Each row is a point on a landscape with many valleys, with its height.
From any point a ball takes the steepest step (drop divided by distance) to one of its 2 nearest points. It stops when none of these is lower. Distance is the straight distance between rows; heights are no part of it.
K_646 (h 303): [140 123 139 158 150 122 126  92 122 126 111 123  90 119 171 107  80 100
 107 114 137 152]
K_188 (h 342): [134 123 130 114 107  69  90 164 153 167 155  72 123 123 111 178 174 129
 176 137  99 115]
K_665 (h 300): [ 98 122 148 178  85  89 132  65 128 181  65 131 126  99  89 143 143 122
 110 120 146  79]
K_726 (h 278): [119 123 136 169 141 106 125  93 133 156 107 130 106 117 143 124 109 123
 111 118 129 114]
K_181 (h 525): [141 111  71 128 124 142  97 164 157 120 143 167 110 157 170 149 126 146
  99 113 118 130]
K_734 (h 407): [153 105 167 126 156 143 113 165 112 140 166  57 118 190 145 130 170 110
 152 151 116 146]
K_537 (h 546): [134 113 110 136 165 155 132 175 132 168 127 123 153 185 159 136 158 151
  89 158 117 123]
K_882 (h 247): [130 127 157  97 130 187 157 148 109 129 133  94 176 192 118  93 136 127
 125 173 131 128]
K_140 (h 363): [154 142 105 184 185  84 108 183 145 157 133  66 117 130 182 186 194 120
 132 164 107 129]
K_536 (h 19): [148 134 186 106 109 146 125 116  92 106 125  90 143 120 128 103  51  63
 134 152 145 132]
K_614 (h 259): [158 100 136 105 120 148  82 174 121  90 175 120 106 159 135 135 127 106
 150 114 120 142]
K_674 (h 517): [123 124  82  83 135 159 154 159 160  80 140 140 129 180 120 114 173 173
 133 129 157 139]
K_547 (h 280): [100 160 105 166 178 128 184  87 162 121  93 132 117 132 138 111 168 168
 114 135 150 116]
K_643 (h 194): [135 150 135  76 109 215 180 153 117  63 115 130 179 141  93  89 113 110
 111 175 144 130]
K_135 (h 113): [144 132 189  89  81 157 123 145  77 116 146 103 169 143  94 110  81  79
 150 162 135 119]
K_364 (h 323): [133 114 138 107  91  80  85 129 148 164 133  63 122 125 114 162 126 102
 172 131 131 115]
K_24 (h 624): [ 79 166 157 142 139  86 183  59 133 148 120 126 145  89  84 105 160 172
 159 129 124 106]
K_97 (h 378): [158 121 135 163 196 115 112 173 126 168 148  79 111 153 190 158 171 119
 125 155  99 153]
K_642 (h 348): [126 143 152 173 191  74 126 126 118 178 155 111 123 110 160 152 156 141
 145 132  95 133]
K_430 (h 424): [107 136 126  73  81 128 152 142 108 150 130 160 187 113  68  98 129 141
 146 139 130 133]
K_184 (h 221): [117 131  79 159 119  79 111 116 176 140 119 157  98 109 134 158 147 151
 136  99 136 112]
K_28 (h 252): [100 150 108 146 149  76 137  99 154 135 135 167 112  98 118 135 152 175
 153  96 129 116]
K_911 (h 616): [ 97 166 147  86 151 123 172 108 131 119 159 128 160 121  94  93 165 180
 181 137 113 133]
K_220 (h 322): [131 118 144 196 161  76  99 114 111 180 138 148  93  76 172 160 118 125
 105 100  78 125]
K_706 (h 413): [159 103 162 157 148 100  89 136  99 171 145 101  96 101 184 146  86  91
 111 116  79 161]
K_465 (h 486): [145 119 143  63  68 179 128 158 109  53 142  93 141 161  56 125 134  93
 173 141 182 131]
K_652 (h 249): [123 128  89 183 109  75  89 127 161 171 103 138  97  92 138 184 144 130
 110 111 111  94]
K_120 (h 473): [157 113 116  70  64 173  92 151 129  62 124 104 131 161  97 152 104  82
 144 132 193 129]
K_784 (h 340): [173 112 150 122 167 142 120 141 116  96 147  75  81 168 179 112 125  95
 141 128 140 197]
K_51 (h 436): [109 145 146  70  73 120 150 114 119 119 121 120 174 109  65  99 107 118
 166 140 143 126]
K_239 (h 260): [ 96 137  86 100  79 149 181 106 137 132  71 168 166 103  71  95 130 143
 105 132 160 122]
K_199 (h 505): [157 108 110  81  67 169  95 204 106  84 155 185 145 144  91 143 111 113
 119 118 137 128]
K_460 (h 516): [151 104  87  97  99 160  88 192 133  97 156 182 130 153 132 143 115 132
 107 112 117 132]
K_950 (h 239): [121 154 123 130 169 118 154  80 134  65 147 169  91  81 158  93  98 147
 143  89 121 159]
K_741 (h 499): [146  98 119  80  94 183 121 178 118  73 150 113 133 191  84 127 155 120
 147 127 163 133]
K_46 (h 482): [148 141 148  98  89 152 112 142 105  89 124 161 141 103 113 125  44  80
 122 136 151 115]
K_952 (h 347): [137 148 109 207 174  75 125 149 149 175 103  70 132 132 156 176 186 116
 125 172 138 108]
K_795 (h 632): [ 98 144 122 140  99 105 157  58 160 132  65  91 123 113  89 119 134 122
 141 131 172 102]
K_452 (h 232): [109 140 118 185 142 153 161  50 138  75  87 179  83  96 158  95 113 137
  81  97 135 126]
K_476 (h 538): [138 136 113 115 152 131 135 107 155  74 135 114  88 142 164 102 111 124
 148 113 151 162]
K_498 (h 331): [116 148 172 171 195  96 160  89 103 167 135 106 125 116 161 113 138 141
 138 138 111 145]
K_776 (h 158): [113 147 152 148 154 135 182  47 146 102  82  70 107 107 132  88 116 105
 133 139 148 139]
K_619 (h 155): [164  87  87 105  86 161  67 169 150  95 140  83 100 186 149 179 137  94
 126 122 148 136]
K_874 (h 212): [165  77 121 109  97 169  73 183 125  82 176  81  91 182 112 162 157 100
 148 116 135 136]
K_663 (h 196): [116 144 168 195 175 101 185  40 126 122  79  85  79  98 151 101 145 115
 118 127 147 147]
K_873 (h 453): [129 114 121 134  78  96  85 101 134 113 124 156 102  86 124 141  53  95
 131  90 142 112]
K_655 (h 277): [119 143 106 125 170 107 123 126 147 119 159 172 113 120 147 131 141 173
 149  98 113 135]
K_510 (h 329): [119 142 108 174 148  87 134 122 164 171  97  99 124 137 131 156 168 137
 134 146 155 105]
K_621 (h 532): [123 117  67 118 132 155 129 162 151 134 121 193 141 154 141 133 131 166
  83 118 132 125]
K_389 (h 610): [114 143 148  68 151 151 151 148 109  93 183 154 160 138  93  96 161 174
 173 124 109 142]
K_922 (h 100): [161 101  92 123 121 130  82 171 161 118 145  71  86 177 164 176 166 110
 137 131 129 138]
K_779 (h 275): [104 149 148 153 183  86 155  62 125 108 142 162  90  70 146 111 120 160
 147  82 113 140]
K_353 (h 324): [166 126 141 143 181 134 142 112 114 110 123  95  82 144 191  98 101 104
 117 127 137 197]
K_712 (h 524): [138 116 119  96 161 166 135 162 136  75 168 124 115 185 131 113 172 159
 150 124 139 147]
K_192 (h 585): [134 106  89  92  71 110  83 159 151 146 130 145 131 120 105 157 122 126
 135 109 121 121]
K_297 (h 304): [108 134 176 182 164  84 156  50 102 121 116 139  81  67 149 109 112 130
 124  86 121 140]
K_753 (h 510): [133 121 100  68 103 176 144 167 134  67 136 153 145 161  95 106 138 144
 134 130 156 138]
K_18 (h 358): [137 131 136 147 146  82  95 157 137 183 151  83 122 116 150 171 159 126
 148 142  87 119]
K_775 (h 148): [148 118  82 132 118 106  91 174 174 149 123  62 111 155 146 195 183 119
 138 149 130 116]
K_632 (h 578): [141  91  76  84  63 136  77 199 143 152 135 123 136 140 102 180 163 124
 125 123 108 128]
K_360 (h 265): [129 113  70 160  93 156 109  91 160 120  71 138 107 147 162 149  91 105
  79 121 176 111]
K_660 (h 591): [118 114  99 106  79  95  98 159 132 186 131 166 150  96  93 153 136 144
 129 111  95 119]
K_261 (h 332): [118 119 166 176 160  79 123  85  91 150 141 166  90  65 157 126  88 131
 114  80  97 137]
K_781 (h 261): [102 152 114 132 146 163 186  83 157 102  86 127 138 121 116  86 129 144
 109 140 139 118]
K_334 (h 220): [110 133 151 225 144  68 121 102 116 190 106 144 118  85 130 169 171 138
 102 124 106  83]
K_107 (h 320): [ 89 140 168 187 112 112 167  61 112 179  72 133 147 109  95 114 157 140
 102 142 128  87]
K_99 (h 371): [100 134 172 162 150 121 145  85  89 162 129 177 147  87 127 102  96 144
 101 111  90 109]
K_414 (h 410): [110 131 113  90  83 123 133 145 114 135 123 199 164  92  76 110 100 140
 127 116 127 124]
K_408 (h 219): [117 163 144  84 112 196 196 113 125  82 111 120 195 110  87  72 108 117
 115 177 121 125]
K_786 (h 222): [140 122 138  80 112 217 158 155 111  87 111  95 174 186 105 102 120 105
 110 175 160 127]
K_567 (h 561): [135  98  95 100 116 137 111 208 141 149 159 114 138 176 108 165 211 158
 135 132 112 131]
K_384 (h 398): [151 116 172 128 164 106 103 134  90 132 171 126 106 106 168 117  87 109
 139 106  92 171]
K_540 (h 570): [140  79 100  79  65 151  99 209 118 154 150 105 148 165  78 168 200 128
 132 134 113 131]
K_870 (h 540): [126 117  97 139 128 166 133 139 134 154  91 165 153 151 139 118  98 135
  67 134 134 113]
K_142 (h 233): [121 144 172 238 178  80 162  62 112 135  77 115  80  98 159 131 185 124
 107 125 154 127]
K_612 (h 328): [125 124 159  98 127 107 104 148 111 140 172 146 147 117 112 125 114 140
 158 115  95 126]
K_172 (h 198): [129 142 109 165 145 139 145  74 133  70 122 181  75  98 179  96  82 127
 104  94 137 152]
K_478 (h 353): [115 136 191 120 136  90 122 119  87 169 180 122 155 105 129 116 101 131
 157 128  83 126]
K_330 (h 539): [126 122 111 105 160 175 144 168 128 126 139 164 156 173 141 109 141 169
  98 140 122 132]
K_445 (h 274): [117 113 118 180  78  81  95 105 140 198  84 121 120  92 106 179 132 113
 105 120 119  83]
K_625 (h 352): [160 114 175 112 177 152 127 151  93  78 183  87  92 167 151  99 141 111
 162 122 124 188]
K_586 (h 302): [127 123 135 136 116  92 100 114 139 163 120 100 119 118 128 143 107 109
 142 122 127 114]
K_296 (h 297): [109 152 101 150 197 131 166 133 146 150 121 152 143 150 147 125 176 183
 116 143 134 120]
K_624 (h 604): [124 120 117  70 122 138 122 177 122 114 172 180 150 141  95 122 162 173
 153 110 116 138]
K_100 (h 314): [120 151 145 130 193 132 160 113 128 139 136 119 137 144 149 101 145 158
 140 143 119 137]
K_560 (h 620): [ 84 173 160 108 147 118 188  65 126 117 142 123 165  85  92  85 142 166
 164 134 101 125]
K_718 (h 333): [137 134 174 110 191 145 146 129 103 108 171 104 123 150 153  90 140 136
 158 133 111 169]
K_631 (h 377): [133 130 193 124 144 124 125 122  78 133 159 134 142 100 142  97  60 104
 131 127  99 140]
K_899 (h 531): [144 132 123  96 153 172 138 140 136  50 150 133 111 163 147  95 123 133
 140 124 143 154]
K_745 (h 109): [124 140 162 131 131 147 154  74 117 109  96  92 129 110 130  89  69  88
 122 140 144 131]
K_728 (h 552): [132 125 116 117 170 138 128 185 132 152 160 122 147 177 144 146 191 167
 131 150 108 128]
K_160 (h 460): [136 133 117  84  76 160 115 106 142  81  94  95 140 133 104 130  74  83
 137 137 195 122]
K_79 (h 494): [158 139 131  76  71 179 116 186  95  77 130 182 150 125  96 135  73  93
 115 142 159 117]
K_256 (h 237): [148 112  66 121  84 168  97 128 155  87 104 142 117 164 164 152  76 100
  93 123 179 128]
K_23 (h 295): [142 119 159  87 122 146 103 166 103  83 178 148 132 134 111 115 110 120
 159 117 121 133]
K_450 (h 337): [ 95 149 147 172 147 124 170  94 108 198 105 138 167 132 116 111 155 158
 101 158 115  98]
K_867 (h 437): [149 108 119 132 101  94  70 125 137 113 149 140  79  97 162 153  66  93
 135  91 112 142]
K_230 (h 597): [124 114 102  88 112 122 107 188 126 163 163 171 159 128 100 147 166 170
 138 117  89 132]
K_294 (h 423): [157 109 122 148 131  95  67 149 128 152 155 120  80  93 188 164  99 101
 118 101  69 149]
K_552 (h 241): [104 152 104  90 112 177 194 111 146  97  88 141 176 113  84  83 129 145
 109 150 139 129]
K_636 (h 282): [112 119  84 122  67 144 132 101 141 138  63 159 147 119  91 129 104 119
  95 121 172 110]
K_194 (h 469): [126 130 151 127  91 120 117 105 106 122 113 161 136  83 112 118  47  97
 116 114 135 107]
K_362 (h 393): [161 103 149 132 155 140  88 185 113 149 172  84 110 161 164 153 161 116
 133 139  83 143]
K_938 (h 449): [118 136 136  91  68 132 134  90 126 119  89 103 160 111  78 116  75  93
 142 140 167 111]
K_374 (h 211): [124 153 162 105 105 179 168 117  93 122 111 128 193 126 104  78  79 105
 110 177 123 118]
K_139 (h 188): [130 131  65 138 117  82 101 158 188 141 125 117 104 134 138 180 173 145
 143 125 135 117]
K_365 (h 176): [132 133 156  97  97 165 129 152  88 144 130 149 187 139 102 101  87 110
 116 160 122 118]
K_749 (h 313): [121 143  82 181 173 103 142 145 164 158 106 135 130 145 151 160 179 162
 106 145 141 108]
K_796 (h 392): [100 133 141 125 105 116 135 113 104 169 122 187 167  88  91 110  96 147
 116 114 104 109]
K_163 (h 628): [ 95 152 147 130 121  84 167  74 148 151 106  84 138 116  93 112 142 139
 169 141 145 108]
K_93 (h 289): [115 115  86 168 100 126 127  95 155 157  64 148 120 134 125 148 126 130
  84 119 161  96]
K_92 (h 251): [107 131 151 212 159  87 143  78 124 158  95 141  96 101 142 136 154 138
 106 117 130 106]
K_798 (h 204): [163 101  82 125  97 154  72 142 152 105 122 108  98 164 182 164  91  85
 104 119 154 142]
K_441 (h 354): [100 149 154 143 165 146 164  99  98 163 130 163 170 114 126  91 120 165
 103 138  95 118]
K_316 (h 301): [125 132 118 158 172  81 105 121 134 149 159 168  93  89 167 153 131 157
 134  92  93 132]

Call two points neighbours if one is among the 2 nearest of the other. Go from one point of each pair to the other, from neighbour to neighbour, staying as low as possible. Name the highest point that can't be avoided.
K_184 and K_172 => K_261
K_536 and K_643 => K_408
K_643 and K_334 => K_92

For each start below, name the point where the ball stops.
K_230 => K_922
K_194 => K_922
K_362 => K_643
K_753 => K_184
K_430 => K_184
K_330 => K_922
